A landscape with many valleys, sampled at points; each row gives a point and its height.
From any point a ball rolls to the lowest of the 6 points nearest to it. It stops when none of these is lower. Distance is the straight distance between rows; heights are no part of it.
z226: [147 134 125 138 180 123 131 126 136 164 149  91 133 150 115 154 129 155
 157 144  94 110 121  87 127 137  93  99 104  72 175 136 161 112 130 152
  90 125 117 110 174  93 161 133 116]  (h 439)
z831: [160 149 135 132 131 150 147 116 135 140 170 128 143  80  99 113 145 130
 139 124 107 104 114 119 114 102 154 153 134 167 100 142  99 133 104 125
 113 145 121 164 127 126 164 111  96]  (h 429)
z524: [ 86 118  96 130  72 115 128 114 152 114  85 158 130 141 154 106 112 129
  83 164 133 150 117 175 126 184 109 119 126 138 106  84 142 139 171 141
 130 135 167 157 117 121  99 145 144]  (h 477)
z139: [114 107 148 131 115 126 131 154 115  95 145 124 128 101 129 133 159  89
 125  94 146 117 163 158 140  96 181 164 152 170  83 169  71 159 107 118
 160 129 149 136 132 187 170 115 104]  (h 370)
z173: [112 144 116 140 112 104 114 128 175 138  95 110 119 127 135 110 106 153
 126 155 125 175  96 127 141 197  71  86 123 102 157  90 179 116 117 149
 117 143 150 130 146  73 107 139 143]  (h 416)
z500: [124  31  61 119 124 156 117 126 124  96 170 151 141 152 123 148 147 149
  91 134 128 101 116 122 108 134 126 108 143 101 143 111 155 176 174 151
 117 109 130 175 135 104 132 168 135]  (h 578)
z869: [109 201 146 141  79  75 114 123 141 138  47 128 118 121 172 101  93 108
 111 141 133 221 113 173 167 204  91  77 148 134 122  89 158  80 123 118
 156 163 140  95 105  95  57  78 150]  (h 470)
z872: [101 222 154 140 104  72 125 119 132 154  56 118 123 118 167 104 103  95
 113 126 150 207 110 179 160 174 104  99 118 140 121 100 133  92 119 105
 164 150 119  93  92  97  41  56 150]  (h 526)
z914: [157 108 122 130 204 133 122 147 113 155 170  77 130 154 108 174 142 149
 136 141  84  90 148  74 132  89 124 111 107 104 150 157 131 116 138 124
  92 130 120  94 196 127 208 119  97]  (h 645)
z303: [118 215 176 124  93  88 130 127 124 155  62 130 115 109 162 115  92 112
 133 132 148 175 133 155 153 168 108 119 109 119 132 108 132  77 106 100
 165 150 103  74  85 117  64  65 137]  (h 626)
z363: [149 124 103 121 137 146 137 121 135 151 164 133 145 109 103 139 142 175
 140 145 106  96  96 108 111 140  96 116 119 102 147 114 151 128 141 149
  93 136 111 150 128  82 141 127 108]  (h 358)
z670: [ 61 169 122 160 132  87 138 110 139 143  89 117 143 140 139 114 134  45
 110 124 166 177 118 177 149 148 137 148 130 148 102 117  93 133 114 113
 136 132 133 135 116 137  88  86 140]  (h 492)
z348: [110 128  84 153 176 100 132 116 189 146 130  78 150 147 114 140 112  94
 116 134 113 161 109  94 153 158  86  95 112 113 173 121 151 157 100 143
  88 129 127 151 181  59 139 148 141]  (h 568)
z484: [105  95 129 127 110 133 116 126 121 102  95 143 111 176 127 126 130 144
 138 140 145 129 134 133 117 163 126 126 121  96 133 109 140 117 153 140
 147 119 152 120 110 150 113 181 163]  (h 458)
z823: [131 191 175 112 115 105 142 124 115 145  75 139 117 117 135 125 110 130
 146 130 143 136 130 138 130 128 118 151  80 109 138 122 112  80  97 102
 136 136 103  74  83 144 108 107 133]  (h 680)
z324: [153 130 150 101  83 162 144 114  93 111 141 179 122 115 136 122 131 125
 108 113 163  78 133 179 107 103 162 170 160 157  68 146 104 133 152 116
 152 111 122 140  62 176  99 122 129]  (h 485)
z759: [115 144 163 119 118 119 134 119 105 123  98 146 118 148 125 126 133 120
 150 120 145 121 144 130 129 106 138 157 103 117 118 128 109 103 119 120
 135 122 123  97  94 174 131 138 134]  (h 586)
z694: [170 112 162 101 123 168 123 132  76  94 138 157 113 138 122 137 120 168
 135 117 140  75 140 106 104  39 158 157 145 152 129 146 108 113 137  95
 138 104  96  88 106 186 143 149 114]  (h 558)
z391: [136 177 174 106  88 105 146 128  94 143  65 146 131 122 156 138 117 121
 123 128 159 131 138 166 129 136 129 151  95 111 120 111 109  85 128 102
 154 134 104  88  61 165  84  93 131]  (h 585)
z535: [137  31  99 122 152 166 105 138 106  88 185 116 117 159 123 148 153 142
 128 113 117 112 157  87 115  88 149 127 145 115 135 145 133 164 156 139
 129 110 124 138 154 150 161 171 138]  (h 773)
z137: [153 126 145 115 112 153 147 121 117 116 164 155 135  95 119 120 138 126
 133 111 139  97 134 134 107  98 166 169 151 171  81 154  88 146 122 129
 130 132 126 154 107 157 152 128 106]  (h 377)
z806: [ 78 172 120 163 143  88 123 118 196 133  81  99 130 147 138  99  92 107
 135 122 119 198 108 120 153 182  85  92 122 123 155 105 166 113 100 136
 139 144 141 107 157  79  98 132 161]  (h 532)
z229: [183  95 141 122 137 169 127 144 120 119 187 122 140  89 107 131 141 150
 135 112  94  75 145  95 112  79 160 149 164 177 104 173  99 144 119 121
 126 151 128 127 165 145 209 125  69]  (h 472)
z255: [130  42  99 118 121 176 113 133 113  82 165 154 114 154 123 132 138 136
 116 125 148 109 142 118 108 109 154 130 149 125 119 129 135 174 169 143
 138 105 133 154 116 144 131 169 145]  (h 614)
z530: [115 122 113 123  87 134 149 117 128 122 137 163 147 114 119 112 137  97
  86 127 158 109 129 173 113 140 161 157 148 161  67 121 106 160 146 126
 127 124 152 181  97 140 103 129 128]  (h 481)
z373: [114 101  98 133 121 133 147 112 140 112 151 145 156  99 111 110 138  88
 110 122 134 134 138 132 121 132 153 153 148 162  90 128 105 171 113 134
 127 134 142 186 130 121 149 130 119]  (h 521)
z640: [149  12  79 116 157 183  83 134  81  91 210 126 117 163 126 165 149 150
 129 102 116  96 141  82 113  85 155 116 161 113 158 154 153 180 179 132
 137  68 101 133 162 131 136 158 127]  (h 879)
z301: [119 176 130 144 138 129 146 103 157 148 141 130 135  93 111 105 120 120
 143 125 124 140 107 123 130 133 136 144 115 151 112 128 104 124 101 123
 108 148 130 157 126 113 118 110 129]  (h 448)
z518: [140 180 172 113  83 126 153 125 105 142 106 162 132  98 132 126 125 128
 122 127 150 111 121 160 112 122 139 163 111 130  96 119 101 106 125 110
 141 132 112 126  60 154  95 100 114]  (h 581)
z661: [131 122 139 105  94 150 144 117 111 117 131 171 120 121 132 117 135 143
 117 136 149 105 129 156 110 123 147 154 136 135  92 123 110 126 153 130
 137 116 135 143  72 156 102 132 133]  (h 517)
z934: [119 162 144 138 145 119 140 116 138 133 114 125 122 128 114 121 123 137
 156 131 127 142 132 112 127 133 116 137 103 119 130 129 122  97 111 132
 115 144 127 109 134 122 136 134 134]  (h 401)
z129: [165  93 146 125 153 151 114 157 108 112 177 113 121 117 114 136 133 152
 144 120 101  88 153  86 127  61 159 143 143 163 113 159  98 135 126 111
 117 143 122 107 169 167 197 131  96]  (h 544)
z133: [136 229 148 133  90 117 121 129 145 156  86 138 111  66 146  83  93 157
 130 152 119 189 101 158 142 182  94  95 127 142 132 100 165 107 105 104
 140 158 124 131  98  67  47  77 149]  (h 483)
z127: [116  72  78 137 153 114 123 121 152 128 143 106 152 167 118 159 147 125
 109 135 109 126 121 103 130 155  96 105 108  79 169 116 162 147 141 157
 100 112 139 156 161  94 154 165 125]  (h 494)
z323: [ 84 193 143 159 139  99 137 115 161 146  93 112 123 121 124  98 109  94
 138 130 138 195 115 143 144 154 102 125 108 139 132 122 127 109  98 119
 136 143 118 114 128 111  76  98 157]  (h 543)
z654: [135 164 103 130 151 112 127 141 167 175 129  90 134 114 138 134 114 157
 138 148  98 147  95 114 141 170  64  67 110  91 187 114 201 126 115 154
 110 134 130 143 175  51 115 119 128]  (h 449)
z113: [148 104  77 128 175 117 119 130 143 158 190 110 165 124 109 179 148 123
 109 139  82  98 123  95 142 118 112 104 112  95 165 143 145 144 139 154
  86 116 109 155 177  81 175 114  99]  (h 488)
z15: [117  63 123 135 162 136 119 136 126  93 142 116 111 169 117 143 148 116
 137 124 129 128 165 100 129 107 151 141 126 113 129 153 117 136 122 136
 120 120 141 119 152 158 171 172 132]  (h 697)
z168: [177  63 115 114 169 160 104 149  88 130 207 101 134 140 111 163 151 171
 131 127  95  75 146  73 123  64 137 129 149 141 141 153 121 131 157 114
 115 113 109 105 176 154 204 127  89]  (h 609)
z883: [146  62 122 113 114 189 107 133  87  82 174 173  98 124 140 129 130 136
 126 105 148  95 158 122 112  78 178 151 181 150  93 159 127 177 160 123
 157  83 125 139 111 175 126 156 143]  (h 538)
z257: [158 108 114 107 156 156 120 139 102 148 169 123 147 155 122 173 140 195
 146 145 105  67 119  96 112 107 110 110 121  79 184 129 148 107 164 146
  98 111 106 118 144 109 147 142 115]  (h 432)
z563: [140  61 141 115 138 184 100 136  76  82 136 149  91 180 125 140 127 156
 143 106 155 111 150  99 118  70 169 147 133 132 133 147 125 135 153 116
 142  71 119  88 123 180 124 172 161]  (h 696)
z220: [121  99 131 122 116 142 127 148 113 103 166 142 138 103 120 113 148  96
 128 110 138 112 157 144 123 102 179 157 156 166  80 153  81 154 117 126
 150 122 145 153 123 175 164 131 121]  (h 276)
z75: [160 101 144 118 156 158 125 138  93 115 150 133 116 140 116 144 137 168
 143 130 120  88 140  90 112  61 142 150 127 137 127 145 114 106 135 113
 115 128 113  89 145 175 172 154 117]  (h 662)
z717: [184 132 179 117 123 158 130 153  98 121 159 132 122  95 121 116 136 146
 140 103 111  76 141 113 119  58 165 166 160 192  98 169  84 112 117 106
 134 134 121 107 140 178 197 116  76]  (h 500)
z42: [120 178 161 120  81  95 126 126 119 139  49 141 122 119 155 106 104 121
 136 143 130 174 130 166 149 192 104 109 110 107 128  90 147  79 124 120
 153 147 132  85  80 127  79 100 141]  (h 508)
z386: [124 184 122 124  80 122 139 118 149 147  92 151 130  80 132  95 112 145
 107 148 127 156 101 168 128 180 109 130 121 148 100  90 139 111 131 128
 120 148 142 155  86  95  64  98 138]  (h 466)
z658: [ 99  96  82 132 105 110 131 114 165 126 104 133 132 136 142 114 114 135
 103 153 135 146 103 144 121 189  94 104 120 111 142  86 155 143 140 151
 112 136 161 153 129  95 118 160 145]  (h 451)
z464: [114 193 162 145 152  94 134 108 133 143 102 116 125 123 125 111 122  98
 151 117 132 156 135 129 140 114 130 142  91 135 121 144 106  94  84 111
 128 140 117 100 124 144 113  99 144]  (h 584)
z93: [ 86 191  95 155 127 117 138 110 183 150 114 135 156  89 128  96 102  92
  92 140 138 181  87 147 130 154 115 138 132 177 112 109 121 153 106 107
 116 151 134 179 125  83  70 102 137]  (h 433)
z961: [ 98 123 122 137  91  99 117 125 140 110  59 127 113 163 153 120 110 136
 130 141 125 177 121 137 134 213  95  96 142  99 138  91 174  93 139 152
 142 138 160 111 120 115 108 163 148]  (h 359)
z3: [127 225 170 131 130 106 143 113 136 160  95 131 123  87 135 114 110 108
 138 118 141 155 112 147 139 119 130 141 100 138 125 126 101 101  97 108
 133 145 111 104  98 131  82  80 127]  (h 595)
z254: [141 174 137 141 168 114 119 125 166 163 113  79 128 151 128 136 103 144
 169 132  99 132 113  90 146 156  76  76 103  71 197 135 193 102 111 150
 109 141 126 102 192  70 133 132 139]  (h 419)
z544: [140 122 108 124 104 142 139 118 135 127 138 140 133 118 119 129 136 180
 138 151 121 111  96 134 111 160  89 120 126 100 149  95 158 116 147 152
 117 136 131 152 111  89 109 134 128]  (h 337)
z920: [137 194 151 140 129 107 121 135 166 142  84  93 103 117 131 100  90 143
 173 126 109 179 121 102 140 182  81  71 125 102 182 125 191  90  93 133
 144 154 122  92 155  65 101 110 160]  (h 402)
z182: [137  54  67 119 143 139 129 126 120 124 187 132 146 143 115 163 150 144
 110 135 106  93 126 101 107 125 117 111 128  91 161 126 148 161 164 155
 109 116 112 173 140 104 159 147 112]  (h 575)
z310: [148 173 196 113 126 110 149 138  83 134 101 126 117 101 143 134 151 101
 126  99 153 100 141 162 137  68 172 169 121 157 111 155  71 105  88  92
 144 126  99  89  98 195 156  83  99]  (h 506)
z415: [137 191 142 124 110 131 141 123 141 156  99 132 118  92 124 103  98 164
 157 150 127 140 108 121 133 155  89 118 106 112 153 109 150  96 109 127
 120 159 123 116 116  92  93 108 134]  (h 313)
z627: [142  86 110 119 143 144 112 136 114 119 133 115 130 167 128 150 145 176
 146 140 111 104 112 100 118 146 100 101 115  64 175 113 159 118 160 160
 110 110 122 128 138 108 134 171 138]  (h 465)
z211: [ 89  97 132 122  99 132 128 130 109 113  90 158 118 173 133 131 127 107
 120 133 167 129 156 165 126 139 152 131 123 117  99 117 124 124 162 132
 159 112 143 120  96 170 101 156 161]  (h 428)
z34: [ 87 128 132 153 135  99 130 117 155 123 104 116 116 167 120 112 120 110
 141 131 127 159 132 117 133 146 109 125 103 102 140 121 140 115 109 144
 121 137 141 120 137 123 124 168 149]  (h 502)
z163: [ 98 189 122 155 132 120 148 110 158 149 129 133 141  91 121 101 124  86
 120 118 142 169 102 145 135 135 131 150 130 171  96 120  99 145  97 112
 114 139 142 165 115 112  97  94 137]  (h 450)
z766: [ 91  98 107 142 129 114 147 121 153 115 142 129 146 118 114 120 135  82
 110 131 136 150 142 130 135 128 149 145 135 150 106 124  97 163 105 132
 120 135 146 169 150 133 151 140 137]  (h 553)
z136: [120  35 117 137 152 188  82 138  87  69 153 144  78 188 127 147 138 132
 143 105 145 123 164  91 123  87 174 138 148 119 132 159 138 164 155 121
 153  68 131 117 155 172 131 172 165]  (h 837)
z659: [ 95  86  91 128 102 110 122 118 151 104  95 121 123 177 140 124 128 139
 114 151 130 148 106 132 120 185 103  98 129  88 151  92 167 131 161 153
 128 118 155 137 143 105 115 178 152]  (h 412)
z782: [154 151 138 138 183 137 136 129 129 154 152 100 122 120  97 135 124 138
 155 141  94 108 130  86 129  89 123 126  99 126 139 141 125 112 109 123
  89 144 123 104 169 128 174 115 113]  (h 270)
z58: [132 131 123 144 182 114 126 122 151 138 125  92 118 153 114 145 123 129
 159 135 106 131 128  82 136 131 110 113  94  85 161 135 153 103 114 147
 103 132 131 104 170 113 162 155 138]  (h 262)
z833: [152  74 115 114 164 162 108 136  90 117 182 114 122 166 113 163 145 175
 148 129 106  77 128  82 117  83 128 122 128 101 164 136 137 122 162 141
 108  98 111 114 147 134 160 157 117]  (h 616)
z918: [151  25  70 118 136 165 114 138 104  90 204 140 133 127 113 144 154 136
 110 105 113  94 156  97 107  93 157 128 172 131 128 151 139 193 159 140
 139 109 121 167 142 130 161 156 115]  (h 713)
z145: [117 138 109 163 173 101 125 118 186 143 117  73 132 153 113 136 117 115
 136 138 105 147 111  94 143 159  77  92 100  88 178 128 174 118 111 151
 107 130 135 120 178  66 146 153 143]  (h 454)
z590: [151 104 137 126 162 144 123 141 101 128 133  97 121 178 124 160 132 181
 161 139 106  88 127  73 116 111 108 106 106  79 176 129 154  86 150 134
 106 108 113  86 157 128 154 159 127]  (h 564)
z852: [118 141 147 111  77 115 135 128 116 119  75 152 122 143 143 116 116 134
 131 140 147 139 134 170 129 159 124 134 113 109 113  95 128  94 145 129
 152 129 138 102  76 152  83 124 143]  (h 475)
z147: [149 106 153 105 130 149 122 124  87 100 110 144 119 168 130 134 121 175
 156 142 139  99 125 100 116  93 133 138 107 109 153 122 129  85 137 112
 125 116 101  83 100 174 136 169 139]  (h 669)
z140: [119  88  62 128 121 105 114 128 165 133  99 103 149 143 148 146 132 145
  88 141 102 152  90 124 143 198  71  69 136  80 198  93 199 145 143 164
 109 103 134 160 160  55 142 149 120]  (h 478)
z987: [ 76 176 115 155 129 105 136 104 178 139 106 130 148 115 135 100 110  90
 107 133 140 183 102 152 141 158 113 136 125 159 118 110 108 143 105 121
 128 138 138 154 129  93  83 110 146]  (h 461)
z677: [104 162 128 130  97 122 147 115 132 141 105 152 136 107 135 111 130 123
 113 141 139 137 121 172 123 152 119 149 120 140  92 103 118 119 134 133
 125 136 142 149  93 123  89 123 132]  (h 486)
z116: [118 123 103 150 145 104 118 134 171 139  92  81 127 165 138 134 120 133
 144 135 108 163 103 107 139 196  65  70 127  70 193 116 210 106 113 165
 129 126 144 126 170  66 134 153 135]  (h 408)
z196: [162  24  90 116 139 146 105 163 127  85 199 111 143 103 120 147 143 119
 114 108  91 104 177  97 125 104 174 140 167 157 122 163 119 209 138 136
 145 143 127 149 167 127 194 158  87]  (h 745)
z615: [126 129 109 148 173 120 139 113 155 140 149 106 132 121 102 135 132 112
 144 141 111 135 129  94 127 127 113 122 105 123 133 134 128 139 102 134
  95 142 131 146 165 109 161 134 126]  (h 496)
z445: [157  74  99 104 152 153  87 151  79 151 206 124 162 154 117 195 151 189
 120 130  84  48 116  93 115  91 111 108 133  91 183 157 134 116 184 134
 108  85  86 129 147 114 161 118 104]  (h 520)
z973: [175  88 111 123 160 163 128 139 108 143 204 115 141 115  98 154 155 162
 139 128  94  64 131  87 107  82 142 132 148 141 132 152 116 135 147 130
 108 138 109 130 167 129 197 116  79]  (h 511)
z699: [133 243 158 134 115 125 146 116 146 169 108 136 129  81 124 101 115 115
 137 123 134 161 100 154 129 124 132 145 113 161 117 133 106 112  96  98
 128 151 111 137  98 100  65  73 133]  (h 510)
z723: [ 98 139 105 147 131 118 141 105 159 129 125 138 143 119 117 106 120 104
 117 141 140 153 114 135 133 153 116 140 125 146 114 109 122 151 111 137
 107 141 141 165 134 108 125 136 132]  (h 503)
z684: [120  96 139 143 158 122 120 138 130 120 140 113 122 142 110 125 147 111
 145 124 113 121 162 102 141  95 158 143 119 144 115 154  96 131 102 123
 119 141 142 117 153 163 188 143 117]  (h 698)
z334: [147 149 135 133 108 105 120 136 130 129  70 102 112 139 137 116  95 165
 169 139 110 151 122 106 144 193  91  86 132  74 179 104 198  76 117 147
 133 147 129  92 135  96 116 137 145]  (h 287)
z680: [132 124 133 125 133 135 133 114 125 121 135 127 121 139 121 125 131 159
 152 139 122 112 121 103 117 135 117 128 104 100 144 120 133 112 132 142
 113 127 127 124 126 128 130 152 137]  (h 431)
z356: [174  93 132 105 119 184 130 123  93 100 177 162 124 116 117 130 130 188
 128 131 136  66 122 114  96  78 142 145 159 143 127 142 122 127 160 123
 128 106  97 128  95 149 136 144 118]  (h 504)
z412: [136 176 164 126 127 115 130 122 133 132  79 116 113 132 128 123  98 161
 172 143 119 144 126 103 136 162  97 117  98 100 168 119 163  76 104 137
 131 146 127  82 133 117 119 129 136]  (h 87)
z881: [148 145 176  99  98 131 148 126  80 120 103 166 121 129 138 130 131 125
 123 123 162  98 145 159 118  84 157 163 123 137 103 133  91 106 141 103
 147 104 105  99  63 199 119 121 133]  (h 516)
z369: [151  81 152 113 100 153 117 163 109  93 170 145 127  90 141 128 142  98
 116  87 139 105 165 157 122  86 195 166 188 190  70 175  85 178 120 132
 190 128 144 149 128 173 166 124 111]  (h 399)
z128: [119 182 128 146 170 124 129 127 177 153 121  91 130 126 123 120 100 131
 161 144 110 151 108  91 140 147  84  79 103 106 173 126 164 122  99 137
 109 142 124 122 166  69 121 118 141]  (h 484)
z735: [150 146 193 111 120 120 138 143  79 128 103 132 109 129 143 137 155  99
 118 110 173 109 157 165 129  66 164 161 123 145 102 151  77 111 106 100
 154 111 108 100  85 203 139 100 113]  (h 493)
z829: [ 58 184 123 154 125  85 124 114 169 149  85 117 141 137 154  97 102  72
  93 130 154 214 101 162 145 165 105 126 132 162 115  89 120 137 111 119
 135 137 144 125 122  99  66  94 150]  (h 480)
z256: [155  73  98 124 156 142 130 129 127 121 199 118 155 129 103 155 153 140
 118 127  98  93 141  93 117 104 132 123 130 111 140 144 133 162 138 145
 103 122 117 161 155 108 179 140 113]  (h 587)
z610: [123 252 150 135 114 131 129 126 157 171 112 134 123  65 131  84  86 137
 125 135 126 181  80 148 127 153 113 101 126 161 147 114 133 121  95  97
 149 165 110 136 114  59  44  75 160]  (h 501)
z194: [157 172 159 102  77 144 143 119 113 135 106 170 126  89 131 117 120 170
 132 147 129 106 108 153 108 151 124 149 116 136 109 118 118 101 136 117
 120 139 121 139  66 128  88 118 119]  (h 512)
z431: [124 153 176 137 131 103 146 127  97 135 111 112 116 115 143 129 168  79
 137  92 157 119 150 166 141  93 170 167 120 151  94 153  64 115  94 107
 148 129 123 100  99 189 147  85 106]  (h 529)
z760: [111 137  81 152 151 123 134 107 176 139 153 116 160 102 107 111 119 108
 105 126 124 151  95 114 128 150 109 125 128 154 136 111 130 171  95 131
  95 148 122 183 153  80 130 125 118]  (h 443)
z720: [152  43 119 113 103 153 103 177 118  77 188 130 140  87 151 124 127 109
 121  83 112 104 181 123 122 100 187 158 188 178  90 186 104 214 127 136
 182 132 136 145 158 143 183 154 104]  (h 563)
z102: [150 107 169 115 128 146 115 139  83  97 114 147 102 160 129 141 132 147
 140 109 149 101 161 127 124  50 167 158 130 145 119 152  99 107 122  95
 146 105 102  76 108 207 149 154 130]  (h 628)
z972: [157  63 124 113 133 174 115 139 105  95 187 147 127 119 120 140 147 141
 131 115 121  82 157 109 116  81 159 143 160 147 108 155 111 161 141 123
 133 125 127 143 133 158 163 154 116]  (h 650)
z800: [102 192 143 135 102  96 135 108 142 141  77 135 129 116 139 108 106 114
 132 133 137 170 118 149 141 167 107 127 107 123 120 104 123 110 108 122
 132 143 137 113  98 113  81 114 137]  (h 498)
z814: [ 77 163 127 144  84  80 127 113 144 150  53 136 141 147 167 115 114  78
  90 134 160 178 122 202 136 187 122 115 120 151  95  80 123 118 162 120
 134 139 160 114 108 123  61  88 141]  (h 460)
z251: [145 133 113 119 134 121 116 151 132 163 130 104 142 135 136 158 131 175
 145 147  85 112 106 117 137 169  60  77 116  56 206 118 190 107 148 160
 111 115 115 134 165  67 137 115 122]  (h 384)
z585: [ 92 143  75 144 130 107 144 105 193 146 106 123 151 120 146 100  98 112
  88 155 131 189  89 126 128 174  95 106 131 149 140  83 139 159 111 128
 108 142 143 166 145  72  99 136 139]  (h 487)
z213: [175  31 101 113 148 183  87 142  83 100 213 128 126 135 130 158 140 163
 138  94 104  86 152  84 112  66 154 131 175 144 140 161 130 165 162 125
 136 102 103 121 160 144 159 147 109]  (h 776)
z426: [117  66 135 123 126 145 110 159 104  85 148 148  99 141 130 132 146  92
 128 104 146 119 186 138 132  86 187 154 155 152  83 171  96 162 121 123
 171 108 154 134 138 191 159 150 139]  (h 434)
z336: [111 170 121 132  80 103 128 119 158 139  78 139 115 108 151  96  95 133
 115 159 125 176 102 159 143 193  98  95 134 137 116  86 146 105 133 135
 136 156 159 133 103  93  68 106 146]  (h 453)
z827: [121 117  60 125 150  99 121 129 170 164 150 112 174 131 123 164 133 131
  87 134  96 128  86 110 143 164  71  83 116  88 186 106 175 163 132 162
  94 118 125 180 175  41 147 127 107]  (h 573)
z755: [ 84 109 126 132 114 111 134 113 139 111 106 147 124 159 124 116 129 112
 122 137 154 148 140 152 119 156 128 135 112 113 116 113 128 131 139 135
 130 125 149 137 117 136 112 153 152]  (h 455)
z439: [128  86 109 134 131 114 107 137 139 123 103  88 122 174 129 137 131 154
 142 139 108 142 108 107 136 178  80  88 125  55 172 110 186 112 146 164
 117 106 143 126 148 102 133 174 137]  (h 386)
z146: [141 133 170 121 133 119 131 136 102 129 117 131 117 123 129 125 146 120
 145 114 145 105 157 135 134  68 161 160 114 143 111 147  78  97 100  96
 139 123 118  93 113 205 162 120 112]  (h 557)
z395: [151 142 114 129 177 142 143 127 136 163 176 115 144 108  98 151 130 155
 145 144  94  90 115  92 118 113 109 113 109 107 150 139 142 122 133 139
  87 140 108 129 165  94 166 112 104]  (h 400)
z672: [119 198 123 142 141 130 143 109 172 159 136 126 133  85 113 101 109 131
 130 134 127 163  84 129 125 145 104 119 115 154 132 110 135 141  96 121
 103 154 127 161 134  77  83 112 139]  (h 403)
z549: [120  80  95 148 183 120 126 139 147 119 152  91 135 156 104 151 153 103
 136 134  99 129 140  88 148 122 134 134 112 105 142 151 132 146 115 135
 102 134 140 135 171 122 188 150 115]  (h 671)
z99: [140 134 128 135 131 114 124 137 132 138 109 103 123 154 129 134 115 172
 164 141 102 130 109 101 143 177  76  94 116  67 188 112 186  94 129 156
 118 130 128 105 151  97 129 144 139]  (h 321)
z454: [159 136 180 106  97 135 145 145  86 115 146 147 127  91 147 126 152  91
 105  78 162  89 142 186 121  87 186 163 174 177  61 170  77 152 128 110
 177 106 137 144  94 195 143  97  96]  (h 404)
z164: [109  59  94 132 158 122 118 121 141 102 129 109 126 189 116 151 149 124
 132 128 116 132 143 101 118 143 126 112 122  89 151 134 142 145 142 148
 114 119 146 144 147 125 158 187 139]  (h 582)
z68: [ 86 189 125 134  73  89 128 120 149 159  61 139 135 120 173 106 100 102
  84 146 137 198 101 202 151 189 114 100 134 159  89  75 129 121 146 107
 131 147 153 129 101 105  45  78 131]  (h 469)
z193: [116  68  93 113 124 141 133 119 137 106 146 143 125 145 117 128 143 142
 115 138 134 114 130 128 107 147 124 125 129 106 133 107 149 157 158 153
 124 119 135 155 126 122 125 163 135]  (h 534)
z860: [179 126 145 100  99 169 143 117 101 125 146 174 119 105 121 120 131 176
 131 136 134  68 116 130  92  98 152 165 140 144 110 137 115 113 147 125
 127 119 103 130  72 148 116 139 118]  (h 456)
z753: [180 137 184  99 102 147 140 135  78 120 136 159 121 107 140 133 145 119
 113  91 157  83 132 158 118  62 176 168 159 177  85 165  81 120 113 101
 164 100 105 112  86 193 153 119  97]  (h 444)
z745: [121 220 163 135 124  98 127 122 152 148  78 119 117 111 131 105  94 132
 158 136 125 175 124 130 141 161 104 112 101 115 158 120 149  88  85 113
 142 149 116  85 118 100  80  94 160]  (h 459)
z505: [138 179 151 134 116 121 150 124 125 149 134 144 143  75 124 114 149  86
 119 101 142 122 114 173 129 117 167 174 143 169  72 150  67 134 100 113
 140 138 128 160  97 153 126  82 101]  (h 457)
z241: [ 79 158 126 148  85  83 110 118 165 131  42 125 122 154 170  94 101  99
  98 145 130 205 114 166 149 219  99  89 135 132 128  83 166 101 132 131
 142 147 164 106 131 111  94 118 156]  (h 415)
z876: [ 93 236 153 144 136 100 130 127 151 160  90 116 129 104 139  98  99  95
 130 110 143 198 109 154 150 142 109 111 118 139 137 121 108 103  94  94
 158 148 104  99 110  91  46  63 168]  (h 605)
z758: [113  83 143 108 120 156 112 150  84  92 134 173  95 151 134 144 139  97
 118 105 171 113 167 158 128  90 180 150 159 142  84 161 111 159 153 118
 176  79 137 128  99 199 110 138 155]  (h 430)
z103: [ 98 166 137 128 100 102 153 114 121 143 100 141 137 122 139 130 131  85
  96 121 170 139 124 193 133 154 141 145 129 144  72 107  91 132 150 118
 129 139 147 137  75 154  73  87 124]  (h 479)
z419: [159 104 164 110 137 145 115 164 101 112 153 121 114 110 132 128 137 148
 140 113 109  93 165 114 132  55 170 153 151 183  98 184  74 125 120 108
 139 138 138 105 156 186 202 127  89]  (h 545)
z236: [124  52  79 131 152 119 125 130 139 100 172 116 142 126 114 139 141  93
 112 130 106 123 152  95 132 122 145 129 146 129 128 133 120 182 127 140
 112 139 138 163 163 118 187 155 113]  (h 673)
z260: [108 101 143 131 108 138 134 130 102 106 130 157 111 145 133 133 144  93
 115 110 164 109 165 160 122 104 169 150 142 141  79 141  98 144 146 114
 162  99 138 141  95 192 129 134 139]  (h 387)
z820: [ 88 155 135 142 112  84 153 120 101 144  77 117 132 152 158 132 154  52
  98 112 192 142 144 218 136 150 154 137 123 131  81 112 107 129 155 113
 150 129 147 117  85 168  81  79 127]  (h 468)
z801: [149  97 163 130 165 137 123 152 101 118 132 110  98 145 112 129 134 146
 144 125 107 102 165  87 137  53 159 149 128 153 120 169 100 110 113 110
 108 129 121  81 162 182 194 148 109]  (h 709)
z447: [176  60 128 100 156 179  99 140  69 110 185 122 117 158 124 153 127 180
 144 116 121  74 136  73 107  44 153 131 152 155 158 144 125 123 165 107
 109  94  94  92 154 161 164 150 113]  (h 755)
z157: [142 171 168 118 121 132 147 122 113 140 116 146 117 106 121 123 126 145
 149 137 128 108 130 124 115 106 140 157 101 129 122 125 109  97 110 114
 117 138 110 107 104 150 136 117 116]  (h 552)
z96: [132  82 104 124 141 142 129 126 130 107 171 134 134 128 110 130 144 124
 129 133 125 111 150 105 116 106 152 146 139 128 112 132 116 150 135 141
 118 130 131 154 133 135 160 155 123]  (h 618)
z567: [ 94 138 131 145 128 112 139 117 126 118 121 132 125 130 116 118 144  89
 131 124 144 139 149 140 139 118 136 154 115 133  98 133  97 132 105 126
 131 130 152 136 120 168 137 125 131]  (h 515)
z29: [125 159  99 137 135 123 144 113 162 148 137 119 135  96 119 114 112 151
 130 150 121 142  93 120 128 150  93 107 104 126 149 108 159 140 112 146
 105 147 131 159 139  70 105 123 132]  (h 372)
z704: [102 124 133 116  80 119 144 124 112 125  91 162 137 144 150 134 139  80
  83 133 174 124 146 213 125 137 149 138 128 151  68 113 102 148 168 124
 151 114 157 149  86 166  75 111 143]  (h 452)
z405: [120 109 150 117 108 131 135 141  94 112 132 143 126 115 138 131 166  68
 110  99 170 106 157 181 136 104 178 162 159 162  69 157  80 159 128 124
 165 113 150 148 102 185 139 113 113]  (h 367)
z466: [137 152  86 139 172 119 125 137 174 181 167  91 163 110 107 165 122 119
 120 143  92 120  97 102 143 138  90  80 110  95 172 125 172 153 121 149
  87 127 106 163 180  42 135 108 118]  (h 537)

Where does a ball stop that starts at each point below?
z391 -> z220
z256 -> z58
z146 -> z220
z972 -> z220
z563 -> z220
z800 -> z412

Call two points neighbours if one is among the 6 nearest of the other. Go from one point of each pair to the other, from neighbour to neighbour, staying as low as possible. Name the highest point that can't be avoided.
z412 and z220 -> z301
z58 and z412 -> z395
z544 and z412 -> z29
